A landscape with many peaks, sampled at points; each row gives a point and its height.
From any point a climber steps to the highest of the 2 points nearest to it. It stops when none of these is higher. Distance is the straight distance between rows; heights are no part of it.
Q98: 91,114,110,110,70,91,110,112,109,113,101,96,92,122,108,120,94,97,100,83,102,90,71,85,117,106,132,108,89,116,92,97,104,115  h=84
Q732: 89,85,118,104,99,136,91,94,118,108,98,94,117,110,76,92,96,101,62,92,106,97,104,73,123,98,102,121,109,139,124,107,118,71  h=348
Q104: 102,118,113,99,79,97,104,108,112,100,96,101,105,92,91,123,114,86,99,89,106,79,74,101,112,111,121,107,84,133,95,100,125,94  h=78
Q642: 128,117,91,98,61,59,115,102,105,92,113,91,92,100,77,123,82,78,90,87,105,85,89,104,121,105,129,82,103,87,102,79,103,110  h=158
Q400: 115,110,115,85,107,108,86,122,104,80,109,110,112,107,91,100,139,85,112,61,93,82,94,108,109,106,82,115,71,113,97,92,141,95  h=373
Q383: 100,114,70,110,85,109,122,115,106,104,97,92,94,91,89,117,105,87,84,106,119,117,84,100,111,99,101,104,83,129,109,96,108,103  h=429
Q488: 84,77,119,100,115,138,82,88,113,121,95,108,112,112,102,82,127,104,88,91,100,101,101,86,97,115,91,105,104,133,128,114,91,93  h=359
Q332: 88,77,120,96,99,134,108,87,94,90,78,97,106,113,116,86,147,113,94,79,95,100,89,76,101,94,83,121,106,102,97,114,85,85  h=415
Q809: 96,91,104,103,107,134,100,78,112,104,102,97,107,122,90,85,91,91,95,91,106,128,117,105,99,98,106,110,102,111,88,100,77,79  h=414
Q189: 99,90,90,104,120,106,100,77,91,89,101,103,110,89,120,73,89,112,125,106,103,108,119,92,90,91,93,82,87,69,76,99,65,107  h=203
Q776: 132,112,97,109,74,66,97,123,104,109,108,94,97,104,74,120,81,86,86,107,89,89,97,117,105,108,123,98,111,88,107,98,100,116  h=165
Q768: 119,107,103,113,79,69,83,104,114,105,102,108,92,74,92,135,87,76,110,109,91,82,84,115,99,86,123,99,100,94,110,85,106,123  h=157
Q526: 102,101,95,109,115,116,91,96,108,103,101,118,96,93,77,101,116,94,97,118,109,106,116,99,96,90,96,104,95,93,98,120,107,107  h=376
Q624: 109,138,82,116,80,87,75,117,106,107,108,99,69,92,81,122,107,98,86,81,115,88,95,103,129,96,100,112,88,112,111,91,114,126  h=331
Q749: 93,75,137,106,115,135,65,91,119,103,97,112,109,106,96,70,95,97,102,123,97,94,111,99,93,109,89,121,109,94,97,107,112,92  h=407
Q549: 114,76,100,102,107,97,125,89,101,97,121,87,107,91,78,86,87,81,100,132,87,96,111,105,85,93,115,88,115,91,92,101,91,89  h=333
Q65: 102,93,122,84,86,107,76,119,103,105,97,95,97,109,73,87,110,90,87,100,85,62,87,96,105,110,79,100,105,110,103,109,130,109  h=362
Q335: 107,95,94,90,96,103,86,74,65,113,104,61,105,121,107,79,73,114,80,87,95,103,100,92,102,94,80,73,95,86,104,99,84,98  h=296
Q167: 113,83,106,87,121,120,92,97,96,116,104,88,95,99,103,81,121,118,104,92,83,101,103,95,93,98,77,120,89,118,99,110,116,93  h=356
Q301: 77,97,126,96,108,107,81,99,91,111,94,117,99,98,106,93,111,111,113,118,96,81,102,96,86,91,97,107,122,124,116,120,118,99  h=411
Q470: 123,125,89,96,107,81,69,109,92,113,102,86,92,90,87,113,83,103,101,103,85,92,125,105,90,89,80,85,100,98,92,91,116,100  h=225
Q676: 126,134,93,78,93,90,77,107,91,119,84,83,89,135,111,114,77,118,91,103,99,101,98,92,116,74,85,97,100,96,120,89,113,108  h=392
Q941: 106,119,102,105,108,102,93,103,87,100,94,122,100,101,110,83,119,125,114,97,81,116,109,93,86,99,86,113,93,90,69,103,105,89  h=505
Q884: 104,85,93,101,88,107,123,73,98,86,93,90,106,68,87,85,123,92,84,104,101,105,97,87,87,89,91,91,94,75,100,107,81,106  h=358
Q177: 97,86,107,111,80,131,91,60,114,110,107,99,116,114,114,89,84,112,68,106,108,97,96,91,125,83,109,101,104,111,110,115,72,91  h=476
Q660: 99,99,95,96,92,80,90,97,79,127,92,70,61,123,107,101,52,107,85,103,117,100,109,88,119,92,98,86,103,85,122,99,82,119  h=390
Q847: 99,105,66,107,82,97,106,110,89,109,118,59,73,91,96,114,88,102,73,96,112,110,97,99,123,91,85,89,85,100,108,90,107,130  h=357
Q555: 95,109,95,97,103,101,103,131,104,89,97,105,96,109,82,93,131,93,104,75,97,105,104,101,101,93,84,117,83,100,104,96,116,101  h=406
Q734: 98,98,88,113,89,62,121,98,78,92,112,99,93,86,123,107,53,95,122,108,94,88,102,115,91,109,110,78,86,78,110,69,99,117  h=32
Q593: 121,112,93,81,97,78,107,114,100,83,113,85,98,133,105,108,95,88,110,47,106,93,123,115,106,92,97,85,95,111,105,88,112,104  h=58
Q173: 95,100,110,99,86,130,105,91,98,103,84,95,105,110,91,80,133,101,78,102,93,87,77,96,100,93,81,119,112,123,105,105,104,89  h=386
Q594: 93,96,101,129,81,130,77,73,111,122,96,105,114,100,79,97,92,113,63,111,105,87,91,81,131,88,104,111,111,99,116,112,83,105  h=452
Q450: 123,96,87,89,91,84,97,81,83,111,111,74,101,102,79,87,87,101,79,104,96,101,109,102,102,107,82,88,110,83,92,96,100,100  h=309
Q786: 101,95,110,114,109,127,74,81,100,110,91,107,121,114,122,80,99,132,95,90,71,98,99,74,98,72,70,106,101,90,91,99,103,90  h=466
Q294: 101,86,78,116,90,101,121,71,98,103,96,104,85,61,110,104,111,96,85,109,130,122,90,99,99,108,96,98,82,73,98,110,73,113  h=384
Q744: 99,94,127,78,98,114,76,120,102,88,102,125,103,108,90,99,131,73,107,77,106,78,93,120,98,123,108,119,88,121,107,104,132,87  h=347
Q67: 91,93,127,84,121,106,82,112,125,78,91,113,101,116,118,88,108,106,134,112,83,93,100,109,80,93,104,103,111,103,96,106,100,111  h=437
Q381: 102,93,74,123,92,96,113,77,96,123,121,98,75,76,116,103,82,93,97,114,113,119,94,98,94,105,100,101,103,90,96,87,86,119  h=410
Q938: 85,80,135,92,123,123,61,95,120,88,87,111,95,102,118,80,115,110,128,122,94,98,106,105,78,103,86,109,121,93,85,106,111,87  h=421
Q146: 92,108,90,103,95,105,116,98,91,105,93,116,87,101,139,87,87,109,124,107,132,113,81,89,110,91,89,96,81,80,90,96,91,131  h=15
Q710: 97,58,118,102,139,113,68,107,125,95,109,100,109,81,93,99,108,89,106,118,83,102,97,137,85,137,109,115,133,101,91,101,107,90  h=336
Q945: 96,100,103,106,110,113,77,90,82,104,85,104,114,101,122,91,104,137,108,96,80,113,113,99,86,82,60,113,103,81,66,114,100,93  h=484
Q119: 92,76,112,96,107,86,99,125,113,88,102,105,104,83,87,108,112,99,120,109,77,87,116,107,70,110,103,91,106,100,96,119,106,111  h=112
Q670: 107,126,100,111,102,81,92,106,104,84,119,128,100,79,83,134,104,79,114,113,91,89,95,128,96,89,134,109,98,113,115,92,103,113  h=149
Q584: 95,101,108,77,129,91,116,110,114,68,89,107,101,112,125,91,108,110,130,108,97,111,110,123,83,109,110,91,100,101,89,110,89,99  h=457
Q202: 94,115,100,106,87,124,86,109,102,96,95,96,107,131,83,94,121,93,85,77,99,104,91,99,111,98,84,127,98,124,113,91,125,98  h=379
Q698: 97,83,93,98,104,86,120,100,123,82,113,109,133,100,106,114,96,68,129,108,110,101,113,143,84,114,120,65,104,104,94,91,109,77  h=261
Q564: 96,54,113,91,145,108,87,78,104,82,96,96,112,80,128,98,117,119,112,95,83,123,121,121,86,105,79,123,110,104,87,106,102,81  h=364
Q311: 124,126,97,85,87,86,112,115,106,87,111,91,111,116,101,115,111,85,102,42,112,100,99,110,131,98,104,101,84,120,101,89,123,84  h=65
Q905: 103,95,86,101,96,99,104,99,66,111,108,76,98,119,111,82,81,101,102,105,99,87,94,100,98,84,89,61,83,77,81,99,82,117  h=285
Q212: 89,88,91,95,96,70,142,107,101,72,113,128,117,95,122,115,101,85,133,92,100,91,117,112,84,113,123,67,105,99,101,83,91,80  h=273
Q39: 122,114,123,67,74,82,94,108,94,106,90,74,96,114,66,111,63,97,91,87,85,97,111,104,98,116,109,93,122,77,102,84,118,103  h=423
Q46: 107,105,99,104,82,86,125,114,103,83,106,91,99,113,95,118,99,81,116,88,80,94,87,100,95,96,123,107,91,102,95,99,99,114  h=89
Q556: 106,114,85,98,102,124,120,78,78,98,107,71,99,127,111,73,97,122,93,78,117,105,86,84,115,77,86,100,92,108,99,83,94,95  h=230
Q101: 92,85,84,113,92,77,143,94,83,94,115,100,108,83,107,102,68,85,109,133,106,100,95,112,84,114,118,77,104,87,120,80,99,106  h=36
Q199: 92,102,109,99,102,62,107,119,120,81,101,116,103,85,109,124,121,104,131,107,87,83,122,99,92,107,121,83,108,86,83,105,104,105  h=117
Q904: 83,88,110,103,107,97,90,115,107,111,95,101,101,107,104,96,114,108,122,90,95,95,126,90,82,101,81,94,104,96,88,126,98,109  h=108
Q685: 115,93,130,74,93,93,75,85,89,119,90,66,97,121,94,98,58,115,69,100,79,99,108,91,96,89,89,103,123,90,120,102,95,93  h=459
Q914: 103,110,99,108,71,74,100,98,79,116,99,79,80,116,106,119,42,106,95,104,122,106,103,116,110,102,120,93,122,94,109,104,83,121  h=374
Q107: 94,99,94,113,119,102,92,84,101,99,108,109,109,72,69,112,98,105,95,128,81,100,112,95,97,102,105,101,113,91,88,123,85,108  h=360
Q682: 81,102,95,103,99,122,97,90,98,92,80,110,112,82,129,93,127,138,83,92,113,96,90,54,133,77,83,102,93,95,99,112,93,99  h=307
Q893: 97,97,90,90,136,116,118,99,101,106,91,114,96,104,137,103,102,126,108,101,117,125,102,91,113,83,99,109,95,112,89,114,93,95  h=303
Q815: 109,98,110,85,105,77,126,123,116,66,83,127,96,92,101,111,130,77,124,101,96,107,109,113,89,115,116,98,85,106,98,105,104,60  h=413
Q705: 110,108,116,74,80,88,90,91,84,110,89,73,89,130,85,117,58,100,82,100,101,110,114,103,100,112,107,109,125,77,125,106,93,92  h=442
Q127: 93,92,100,98,87,98,129,88,87,106,95,87,97,105,109,86,84,93,103,117,118,96,70,97,96,105,114,91,79,87,96,119,77,114  h=191
Q482: 100,99,91,113,85,81,125,99,106,83,97,124,91,81,107,115,105,80,124,125,105,103,84,111,90,111,121,99,90,92,94,96,95,93  h=481
Q399: 88,83,119,88,125,112,82,83,98,90,85,110,92,90,125,105,128,131,102,114,104,110,114,88,99,86,122,101,118,98,95,134,85,98  h=326
Q807: 72,101,110,97,128,118,56,80,110,102,105,96,111,91,96,100,96,123,102,122,73,98,111,109,82,96,103,104,120,103,80,105,104,104  h=412
Q932: 87,71,115,95,132,124,82,126,108,103,97,112,106,93,93,90,114,79,103,106,104,99,97,131,82,134,116,114,136,120,90,124,104,74  h=349
Q839: 91,106,104,98,131,104,85,82,105,99,112,97,113,93,101,97,105,113,113,109,87,116,123,113,78,115,94,95,116,104,79,95,108,93  h=397
Q298: 88,77,113,96,81,129,103,71,104,99,99,97,111,105,108,79,116,108,83,71,96,91,93,83,109,89,107,116,101,109,97,116,66,82  h=444
Q869: 102,107,71,116,97,93,140,99,63,90,118,82,96,96,117,106,88,91,105,101,113,113,100,95,102,90,97,97,82,81,96,84,114,100  h=45
Q988: 111,96,84,94,84,67,144,123,111,81,109,112,114,92,123,112,116,81,117,75,105,101,84,107,111,108,115,85,60,102,103,83,81,100  h=284
Q751: 88,105,105,108,101,96,114,127,100,91,104,107,106,122,105,90,105,104,131,79,111,107,120,102,96,115,97,101,100,108,76,118,91,101  h=104
Q894: 95,85,115,98,111,92,115,105,100,73,95,131,98,75,78,98,130,78,110,124,82,103,110,114,70,125,114,113,126,94,100,102,98,68  h=368
Q386: 91,111,84,116,107,117,78,85,79,117,92,99,96,87,87,97,113,123,89,89,87,93,117,73,94,77,77,97,101,93,90,113,93,111  h=338
Q282: 106,99,109,103,89,98,106,110,104,84,119,83,111,119,87,110,79,80,111,79,85,101,116,113,81,113,126,102,109,111,84,89,105,97  h=95
Q171: 96,83,127,80,111,114,58,67,103,115,92,67,113,119,100,93,59,123,89,104,80,99,112,108,89,78,98,91,130,88,100,88,98,99  h=443
Q969: 110,107,109,117,76,109,100,92,102,118,89,96,113,103,73,94,74,100,65,124,107,96,70,94,131,96,109,121,113,117,115,112,102,100  h=427
Q347: 83,89,82,106,78,64,151,120,103,73,104,126,103,95,110,113,106,83,120,104,109,88,113,92,90,112,117,77,88,78,123,80,85,91  h=288
Q840: 108,113,92,100,100,107,83,95,96,123,101,97,95,128,111,113,85,117,105,113,96,101,97,98,98,90,95,95,90,110,107,105,108,116  h=378
Q811: 107,106,104,94,85,105,101,98,112,110,104,74,98,134,93,96,99,105,83,109,103,91,90,94,112,98,97,93,96,110,107,107,107,113  h=361
Q235: 99,117,91,109,90,104,103,103,110,107,100,98,105,143,109,78,101,122,78,79,119,103,91,57,132,83,71,92,108,114,129,81,105,94  h=213
Q741: 106,92,118,101,83,111,76,75,96,122,83,79,104,106,80,93,78,113,59,81,82,89,103,72,113,86,92,114,127,108,132,99,108,99  h=436
Q860: 82,114,81,114,96,131,85,80,96,120,91,94,100,83,115,115,103,126,79,81,109,100,92,65,122,70,79,91,96,90,92,100,94,110  h=322
Q543: 98,111,71,93,93,88,119,119,106,105,96,108,92,73,71,109,123,64,91,100,111,101,87,119,105,117,101,99,85,131,117,101,113,83  h=495
Q368: 100,103,101,97,100,99,122,79,103,108,106,96,117,115,82,102,73,80,94,109,108,118,94,127,80,109,127,91,117,108,102,91,75,103  h=168
Q639: 108,91,111,99,109,122,94,77,104,108,104,81,101,139,109,78,75,112,95,99,97,113,104,78,100,88,105,108,110,116,103,90,90,88  h=431
Q460: 98,100,106,107,89,114,86,98,113,116,98,85,103,130,92,96,82,113,62,116,109,97,101,64,126,96,103,93,102,119,136,103,114,86  h=344
Q272: 98,87,138,87,122,111,60,120,109,74,109,128,102,88,99,103,120,73,118,106,87,84,96,133,85,129,114,125,100,105,90,94,127,84  h=327
Q80: 106,129,96,98,80,96,107,123,98,115,82,110,95,108,134,93,74,118,118,80,120,86,83,86,126,86,84,92,70,80,82,92,101,126  h=17
Q337: 116,114,77,115,76,83,110,107,69,102,111,88,78,116,113,107,74,95,108,90,118,103,97,110,111,90,99,103,85,76,108,83,95,120  h=49
Q422: 111,97,119,98,116,113,88,95,97,107,96,94,104,135,117,70,80,125,116,81,75,109,100,83,95,87,81,111,109,95,91,85,89,106  h=448
Q842: 104,106,66,112,74,89,118,108,95,115,107,105,75,70,114,107,84,88,101,96,105,118,91,96,97,117,93,85,91,79,91,65,97,133  h=382
Q389: 94,97,112,102,119,117,88,104,95,90,80,123,103,101,101,90,134,114,104,87,91,124,116,97,81,123,92,134,91,105,88,111,103,77  h=477
Q678: 97,111,94,105,98,78,119,109,92,94,91,123,76,92,122,105,117,112,123,121,117,101,97,101,95,100,101,101,104,102,92,120,99,99  h=451
Q232: 103,82,110,104,110,122,94,103,108,121,99,82,105,106,67,89,92,89,72,96,97,101,97,106,107,115,93,131,105,127,102,102,108,75  h=370
Q758: 86,75,109,99,130,115,104,116,95,107,87,115,110,72,67,94,114,84,86,110,91,113,100,123,87,129,114,114,136,119,98,125,73,69  h=365
Q927: 58,93,134,89,134,127,61,108,107,117,103,133,118,101,98,87,100,101,97,114,97,82,102,103,92,129,108,114,122,128,134,98,116,82  h=325
Q796: 132,122,101,104,102,76,74,101,102,94,115,103,94,107,101,135,76,93,109,93,82,89,121,120,106,86,114,88,98,97,95,85,121,102  h=234
Q244: 102,100,91,92,82,66,148,113,98,74,102,99,114,98,98,97,125,84,115,95,91,86,89,87,90,111,100,82,82,83,108,81,90,98  h=310
Q247: 93,109,92,101,75,107,92,80,101,115,96,63,92,87,73,93,93,117,56,102,112,85,82,77,137,87,81,110,119,117,109,100,90,103  h=381
Q95: 83,98,116,110,100,118,96,93,118,111,82,118,102,114,110,74,134,107,83,95,111,105,101,77,118,94,78,103,99,132,137,109,88,82  h=341
Q605: 116,96,83,111,90,70,103,126,101,104,112,108,90,76,135,131,93,100,117,81,99,89,107,107,113,100,101,65,65,78,80,85,105,124  h=23
Q433: 98,71,112,103,120,133,83,95,112,109,99,104,110,90,65,85,105,88,84,107,99,103,109,103,93,107,99,130,94,104,107,117,113,92  h=389
Q500: 117,103,95,122,85,95,110,82,95,114,95,97,98,80,80,104,96,98,76,129,98,105,87,104,107,83,109,127,112,102,105,109,86,105  h=404
Q529: 91,125,97,112,81,108,73,123,89,117,93,117,95,92,83,126,99,90,93,108,103,60,83,99,117,84,111,96,102,106,107,112,127,122  h=332
Q587: 122,103,78,98,93,70,116,119,71,87,121,86,98,130,95,100,89,93,101,80,102,107,117,112,110,91,94,88,85,89,107,81,96,108  h=53
Q230: 86,103,93,89,106,116,111,114,98,106,88,107,100,71,65,97,115,75,89,105,120,101,90,103,98,117,102,106,105,136,109,124,109,78  h=434
Q609: 105,117,80,113,69,89,97,114,112,114,102,107,65,82,97,117,93,83,95,103,122,96,86,101,114,103,101,106,95,83,104,76,114,138  h=355
Q190: 108,94,103,93,91,89,123,115,126,81,97,124,111,95,74,106,109,67,109,112,86,102,103,124,84,115,119,107,110,102,97,92,100,59  h=388
Q131: 121,116,85,99,99,72,106,117,106,90,112,119,94,76,96,123,124,90,123,97,86,85,103,89,101,105,111,75,92,90,95,84,111,109  h=124
Q346: 108,114,96,92,93,95,107,106,113,99,100,107,108,117,104,118,111,80,114,65,110,102,90,120,103,108,114,94,79,139,91,100,108,73  h=71
Q24: 90,107,99,109,88,112,77,82,95,116,98,80,98,96,75,78,116,122,68,89,95,85,103,81,116,81,65,98,104,106,94,100,105,90  h=354
Q517: 102,106,104,99,87,115,100,81,83,105,92,83,121,137,122,76,84,130,82,75,108,105,86,66,122,68,74,93,91,95,117,84,108,102  h=221
Q374: 85,70,113,90,129,106,98,96,103,88,108,89,111,105,124,81,91,118,123,101,83,117,121,116,78,98,82,107,104,93,73,105,104,95  h=380
Q196: 87,85,110,85,116,122,97,86,91,104,85,112,110,53,70,92,129,83,78,99,106,97,99,98,101,111,115,120,116,134,105,136,79,68  h=393
Q548: 89,109,93,99,118,79,108,96,119,78,111,111,101,99,120,106,104,105,127,125,99,112,109,144,88,84,111,97,106,109,103,96,99,97  h=483
Q465: 112,94,80,110,89,71,125,117,77,83,115,107,106,86,138,113,82,88,128,95,108,91,95,102,110,115,106,77,57,76,105,67,105,115  h=28
Q752: 91,66,121,93,131,121,76,89,91,81,82,119,89,83,99,85,131,114,97,103,89,91,114,76,90,110,106,117,120,90,93,128,95,77  h=339
Q118: 106,125,94,91,107,99,126,108,94,97,102,94,104,130,115,84,89,121,115,90,92,101,84,89,116,84,91,110,83,105,91,96,107,97  h=242
Q598: 71,73,129,108,112,124,67,100,96,123,101,122,114,101,89,81,120,104,78,111,79,86,86,86,99,117,94,114,117,124,136,98,104,84  h=342
Q319: 97,87,104,86,122,94,103,105,121,83,127,82,114,103,93,99,85,73,116,117,97,91,104,149,86,98,120,81,116,107,97,95,124,91  h=251
Q702: 83,91,94,89,140,87,103,102,101,79,104,110,107,85,111,107,127,108,126,105,80,120,130,102,63,133,95,89,117,101,89,100,119,84  h=377
Q974: 107,70,103,99,120,118,100,69,115,101,120,100,108,75,91,91,107,101,89,118,91,97,118,98,88,94,109,92,114,85,92,117,68,86  h=346
Q790: 88,110,92,113,88,113,101,82,117,112,95,108,98,109,111,89,116,113,86,88,123,121,93,87,117,92,88,109,92,115,110,115,74,109  h=320
Q521: 88,59,120,103,127,127,69,106,118,115,103,101,96,99,107,75,124,105,99,84,90,99,104,86,94,105,78,128,112,122,110,111,99,80  h=383
Q797: 84,95,126,98,100,121,72,69,110,118,92,101,110,92,95,99,72,118,91,110,75,95,102,85,88,85,101,101,119,97,105,104,104,104  h=428
Q490: 130,130,90,98,68,70,97,107,98,103,113,94,98,96,109,134,80,82,101,84,101,89,87,99,102,100,113,67,96,74,90,72,108,118  h=150
Q663: 117,118,105,94,101,76,96,102,115,85,128,94,108,95,99,123,79,86,117,122,95,93,118,133,98,89,126,80,103,90,92,90,127,105  h=241
Q419: 98,103,86,105,104,79,144,129,95,85,103,115,95,93,143,119,107,107,130,76,104,107,86,97,103,113,111,99,77,90,97,102,88,112  h=265
Q608: 75,109,79,115,97,104,110,109,106,105,95,93,82,88,110,103,119,124,98,84,123,113,81,80,112,98,91,110,93,104,95,106,84,122  h=308
Q821: 105,105,78,102,95,104,119,81,92,106,104,69,90,100,94,115,86,98,72,102,118,125,90,99,117,92,106,112,82,106,112,91,104,107  h=391
Q597: 95,113,108,87,117,104,115,120,100,78,73,119,92,92,95,89,136,83,103,93,101,125,104,103,83,117,100,121,90,114,89,102,106,66  h=445
Q733: 93,108,123,99,88,99,58,116,99,124,88,111,100,109,80,105,84,105,88,105,85,55,87,95,104,93,95,86,108,106,119,107,125,108  h=345
Q571: 111,115,87,108,81,81,96,132,99,105,94,109,101,96,136,125,87,114,127,90,95,87,86,107,113,93,82,76,71,80,66,99,112,112  h=19
Q28: 94,53,119,110,117,117,71,102,103,107,91,104,103,78,83,84,122,91,96,106,87,89,103,115,81,131,91,110,134,81,90,114,101,102  h=321
Q313: 84,93,116,108,111,112,67,114,93,111,94,113,122,86,67,94,98,83,91,118,80,90,103,112,83,124,106,109,129,82,94,114,104,109  h=311
Q308: 102,107,100,110,78,99,92,77,91,128,85,69,85,98,97,103,73,113,69,103,113,101,95,82,122,81,96,91,113,92,109,97,86,108  h=408
Q73: 82,117,108,101,116,89,89,98,108,110,96,126,81,90,111,109,111,112,118,136,115,89,93,113,95,96,99,96,115,114,94,117,101,112  h=433
Q362: 98,109,92,88,109,89,143,123,85,86,87,102,104,99,124,97,113,112,117,83,113,117,86,88,101,100,90,110,84,100,91,100,100,107  h=253
Q459: 89,107,70,110,90,93,116,95,91,103,106,73,86,93,91,99,120,109,94,94,103,94,94,83,109,91,75,85,98,106,91,101,91,123  h=330
Q411: 120,129,110,69,74,83,73,111,102,109,75,78,92,131,88,111,72,107,83,89,95,85,108,86,103,90,96,85,105,82,102,93,115,105  h=405
Q315: 109,110,86,97,83,86,119,98,116,103,105,98,106,108,90,110,68,83,99,109,116,106,88,125,98,120,132,87,87,102,105,95,85,113  h=174
Q412: 125,82,86,94,110,82,118,88,85,108,128,75,102,111,81,87,76,96,94,116,88,105,118,114,96,107,104,86,102,91,101,89,77,103  h=319
Q489: 108,83,72,120,80,87,134,94,67,94,119,72,95,96,100,101,81,88,87,121,103,102,90,99,100,100,104,82,95,74,114,84,96,105  h=40
Q553: 98,87,122,94,128,101,87,96,91,81,81,125,90,78,75,86,131,99,90,125,102,108,115,96,82,111,118,111,130,98,89,121,92,80  h=352
Q32: 93,110,70,114,119,93,117,83,95,90,117,111,96,96,122,114,93,98,121,117,116,126,109,128,91,90,104,100,106,104,98,87,87,109  h=458
Q851: 93,92,89,95,97,86,143,95,99,77,101,78,102,92,87,78,129,87,99,99,98,101,91,92,92,108,80,91,93,82,106,92,89,94  h=335
Q635: 101,103,104,78,145,110,121,115,104,72,84,128,109,110,120,93,120,112,128,86,100,130,100,104,86,100,99,114,105,92,82,101,89,92  h=435
Q406: 96,103,105,90,124,119,97,91,101,89,70,126,104,93,129,109,123,129,86,112,114,121,108,76,104,98,116,123,96,108,92,128,97,76  h=315
Q321: 90,91,100,99,102,103,126,84,83,77,95,97,103,104,116,76,107,103,114,103,114,111,95,91,89,105,101,90,76,71,82,112,68,105  h=197
Q981: 107,110,91,96,111,116,108,95,120,99,105,105,91,106,78,92,104,92,94,112,103,124,102,97,95,111,108,113,80,109,85,107,91,82  h=395
Q520: 114,127,78,92,84,87,96,130,106,102,108,96,96,83,97,131,121,103,113,79,87,83,89,91,108,99,90,85,77,90,97,86,110,126  h=132
Q172: 103,112,87,95,98,101,117,115,109,93,102,78,98,122,81,77,116,99,91,72,101,112,108,100,112,113,64,103,82,103,94,81,107,100  h=375
Q651: 109,97,76,104,117,83,115,92,86,95,110,103,111,89,111,97,93,114,120,117,83,123,109,96,86,87,86,89,80,63,90,90,76,107  h=209
Q546: 111,110,71,124,111,115,101,82,96,117,111,107,85,93,129,108,86,108,96,116,124,122,104,105,112,87,103,112,93,101,99,99,84,116  h=432
Q808: 118,128,83,102,75,73,98,117,105,92,106,83,90,87,113,136,97,95,106,56,108,92,83,84,130,89,107,84,73,90,85,71,110,132  h=141
Q77: 92,102,99,115,80,115,85,86,104,133,87,103,99,99,103,99,96,108,70,111,115,82,76,83,114,85,88,93,118,100,130,108,94,120  h=430
Q56: 111,112,74,103,104,89,99,104,93,112,101,96,98,88,96,112,93,102,101,117,95,107,117,101,91,90,74,83,70,74,98,94,104,119  h=217
Q828: 82,111,106,105,109,78,119,94,109,74,97,124,95,73,104,115,97,87,121,134,108,113,106,122,76,94,115,97,108,93,98,100,115,91  h=512
Q428: 97,85,104,100,98,105,104,117,111,80,116,114,103,111,100,97,105,85,133,82,95,109,123,118,78,122,106,98,113,109,84,92,106,81  h=99
Q949: 109,138,97,104,99,94,82,108,101,94,100,130,99,104,92,117,112,90,117,100,94,97,100,101,96,85,115,117,85,106,108,95,112,114  h=144
Q701: 107,107,91,100,97,87,103,78,81,98,116,76,84,109,99,107,48,90,87,125,118,118,116,125,96,86,113,94,114,87,116,99,93,111  h=363
Q166: 98,98,88,102,80,100,125,103,96,107,110,85,86,102,112,99,68,85,104,100,136,98,77,99,109,120,125,90,73,103,91,92,79,111  h=183
Q510: 76,99,136,92,102,106,78,123,88,111,87,120,101,97,86,74,125,93,92,100,103,62,86,89,96,103,91,116,98,118,126,116,128,97  h=387

For each start below, name the point where the climber stops.
Q399 => Q941
Q235 => Q685
Q571 => Q776
Q127 => Q828
Q698 => Q828
Q118 => Q828
Q751 => Q776
Q529 => Q828
